Each scene shows the same named points in several views. A view is turned or mirrored, shifted and resized as a whole, has a little noise and may leave points out.

Scene 1
View 1
Q_698: [30 4 -7 14 -39 35 -14 -2 9 -40 11 -43 0 -23 -13 -7 -11 -16 -2 13]
Q_251: [0 13 8 15 -11 6 -15 16 -8 -17 -16 6 -13 -5 -15 18 15 12 -8 34]
Q_937: [14 24 3 6 -11 48 -10 1 -32 -15 8 -32 8 -14 -3 5 -5 -7 19 41]
Q_64: [3 37 -2 19 -18 47 3 22 -22 -13 1 -26 9 2 -15 17 2 1 14 50]
Q_522: [-21 2 6 -1 17 -12 -18 34 -16 -22 -14 -5 -2 9 -9 -1 5 27 2 16]
Q_273: [14 -3 11 13 -24 21 6 13 -32 -30 10 -28 5 -4 5 1 -3 4 4 30]
Q_929: [-10 -5 4 0 31 -8 -21 38 10 -16 -16 5 -3 11 -14 -10 7 29 -19 -3]
Q_414: [15 -17 25 6 -4 8 -6 4 -29 -19 -3 5 -7 -8 10 3 9 12 -11 27]
Q_133: [1 -9 22 3 5 -1 -7 15 -33 -18 -7 4 -5 -1 6 3 9 20 -5 28]
Q_288: [2 -5 -13 7 0 8 -10 38 21 -41 6 -39 9 8 -15 -23 -12 13 -10 -14]
Q_531: [6 2 14 2 1 5 -28 4 -13 -18 -14 5 -14 -16 -7 6 8 8 -4 24]
Q_632: [17 -42 21 -5 21 -7 -15 17 4 -25 -2 5 -6 -2 7 -25 4 23 -33 -18]
Q_478: [4 17 0 8 1 23 -17 20 -3 -15 -8 -11 -1 -4 -15 3 4 7 -2 23]
Q_639: [-1 -5 21 10 5 -1 -5 24 -21 -12 -15 17 -8 6 -2 12 17 25 -16 29]
Q_402: [21 17 10 12 -15 46 -5 1 -24 -11 2 -14 1 -13 -4 10 5 -4 2 42]
Q_452: [11 -1 14 13 -13 20 4 16 -25 -21 0 -11 2 -1 1 5 5 10 -4 33]
Q_656: [-2 -25 19 3 -2 -26 -14 19 -17 -33 -10 3 -13 -1 2 -2 6 24 -15 9]
Q_764: [-2 -27 11 4 12 -21 -15 31 10 -29 -13 6 -11 6 -6 -11 7 29 -29 -9]
Q_307: [8 -3 -1 2 10 -1 -41 13 37 -23 -20 5 -18 -12 -25 -8 7 12 -26 -9]
View 2
Q_288: [-14 -8 23 5 -11 -8 -17 -9 1 -4 13 -10 13 -29 24 1 3 -5 -1 -8]
Q_639: [-11 3 17 7 -15 0 -17 12 -16 -6 -11 6 15 8 10 -13 -9 4 3 -12]
Q_251: [-14 5 20 7 -6 3 -10 6 -19 -10 -9 4 10 0 1 -3 1 7 12 -12]
Q_64: [-10 -8 31 -2 2 14 -13 -13 -10 -21 6 -1 5 4 -8 -3 15 19 11 -8]
Q_929: [-11 3 23 14 -24 -6 -16 8 -2 -1 -8 -8 17 -11 14 -4 -9 -8 -6 -20]
Q_522: [-7 -5 23 14 -19 -3 -15 -2 -10 -3 -8 2 19 -8 9 -10 -8 7 0 -19]
Q_273: [-8 -14 15 -1 0 0 -15 -4 -12 -17 11 14 7 -3 11 -6 7 15 6 -2]
Q_402: [-8 -7 17 0 3 7 -7 3 -9 -23 5 10 0 3 -5 2 14 14 7 -5]
Q_656: [-10 -3 9 11 -15 -10 -15 10 -17 -3 -6 13 17 -8 21 -11 -11 1 3 -10]
Q_478: [-11 -2 23 8 -7 2 -9 0 -7 -13 0 -2 8 -8 0 2 7 5 5 -13]
Q_414: [-7 -6 7 5 -8 -3 -11 15 -12 -13 -2 18 8 4 10 -6 -1 7 1 -7]
Q_632: [-8 -3 5 9 -19 -16 -15 22 0 -5 1 8 11 -13 27 -2 -9 -11 -12 -8]
Q_133: [-5 -7 13 8 -13 -2 -13 9 -13 -10 -5 14 13 4 9 -11 -5 9 0 -12]
Q_764: [-14 4 14 10 -21 -12 -18 14 -8 1 -5 0 16 -13 26 -6 -11 -11 -3 -12]
Q_452: [-10 -7 17 0 -4 3 -15 2 -11 -15 4 9 7 2 8 -7 5 10 4 -5]
Q_698: [-15 -8 14 1 10 -4 -6 -3 -9 -18 19 6 0 -25 11 12 20 4 13 2]
Q_937: [-4 -17 20 3 4 7 -5 -7 -6 -24 10 11 2 -4 -9 2 17 19 5 -8]
View 3
Q_656: [6 -2 -1 -9 -15 15 5 -21 -5 4 16 8 7 37 18 2 -5 24 -26 -17]
Q_251: [12 -14 -11 15 1 17 -9 6 12 -1 7 10 14 21 14 -8 -4 11 6 0]
Q_639: [0 -17 5 4 0 22 11 -4 -1 8 12 -3 19 28 11 -5 -3 13 1 -8]
Q_414: [-14 3 1 -2 -6 19 -5 -18 5 16 8 3 11 15 11 6 -8 7 -1 -22]
Q_64: [4 -4 5 32 28 -1 -31 19 7 -3 -7 13 -13 2 -8 -3 8 -3 33 2]
Q_273: [-4 16 10 10 9 2 -26 -11 5 9 -5 15 -15 13 -2 7 5 4 5 -21]
Q_478: [15 -11 -10 15 7 7 -17 -1 -3 -8 11 9 -1 2 -5 1 -11 9 6 3]
Q_632: [15 0 5 -19 -19 22 19 -48 -20 5 23 -8 12 13 -8 15 -24 21 -34 -26]
Q_402: [-8 5 -6 19 12 12 -29 0 14 9 -4 10 -1 -8 -4 4 -6 -6 26 -12]
Q_452: [0 3 9 11 8 10 -15 -7 5 8 0 7 -1 14 0 3 2 5 9 -16]
Q_531: [-1 -9 -21 4 -7 16 -11 -5 4 2 16 11 10 9 15 1 -16 12 -3 -4]
Q_522: [7 -19 0 2 3 2 5 0 -23 -9 25 5 -4 28 9 -2 -3 24 -15 2]
Q_307: [45 -15 -33 0 -18 21 -2 -24 0 -18 22 9 17 4 -2 2 -32 23 -24 5]
View 4
Q_478: [1 9 -6 10 27 0 -12 -9 6 9 -6 18 0 2 -10 3 -1 -3 9 -6]
Q_764: [26 4 -21 -21 8 7 -8 -20 2 -10 13 31 -20 17 8 23 11 13 22 -9]
Q_522: [21 -4 -7 1 15 -9 -7 -10 -7 -7 2 23 -3 3 8 11 19 5 2 3]
Q_632: [27 6 -30 -24 -3 7 -21 -20 6 -4 6 27 -28 9 19 24 -9 9 32 -10]
Q_656: [28 -9 -20 -5 8 -6 3 -23 -4 -4 -6 31 -20 11 8 17 7 16 25 1]
Q_937: [-8 2 -13 32 25 -14 -14 1 10 21 -29 10 4 -14 -13 -14 -21 -10 12 4]
Q_288: [7 16 -32 -17 4 2 -23 16 6 -15 11 32 -2 14 -17 -6 5 2 17 -10]
Q_929: [19 9 -7 -17 13 7 -17 -16 0 -9 17 23 -8 10 12 21 17 4 4 -9]
Q_307: [7 13 -3 -24 23 18 -22 -26 -6 4 11 37 -4 22 -10 20 -4 8 22 -21]
Q_698: [-11 12 -31 8 20 0 -16 5 9 13 -21 33 -1 10 -38 -16 -30 1 37 -11]
Q_402: [-4 6 -15 29 31 -7 -4 -11 17 23 -26 8 -6 -9 -11 -3 -20 -6 17 -2]
Q_531: [10 -3 -3 7 24 -2 -8 -27 -4 13 -14 26 -6 5 -1 13 -8 5 19 -3]
Q_133: [22 -8 -15 12 15 -10 1 -21 4 6 -14 16 -16 -3 12 12 2 5 15 4]
Q_251: [10 2 -3 13 35 0 7 -27 6 9 -7 19 -9 6 -6 14 6 6 11 -5]
Q_414: [19 -5 -20 11 15 -6 0 -24 8 13 -20 18 -22 -3 10 13 -12 6 26 0]
Q_639: [22 -2 -10 11 25 -3 9 -29 9 4 -5 13 -18 1 11 21 10 6 10 -2]
Q_64: [-9 9 -11 37 38 -12 4 4 19 14 -19 5 5 -10 -20 -13 0 -10 1 1]
Q_452: [9 1 -24 19 21 -8 3 -9 15 8 -17 14 -14 -4 -4 2 -4 1 18 1]
Q_273: [7 -1 -32 21 15 -15 1 1 14 7 -24 18 -12 -5 -11 -9 -10 2 23 4]

Which points are out of place in each view (at most two, in the order of its rows)? Write - if all are in place.
view 1: -
view 2: Q_639
view 3: Q_632
view 4: Q_251
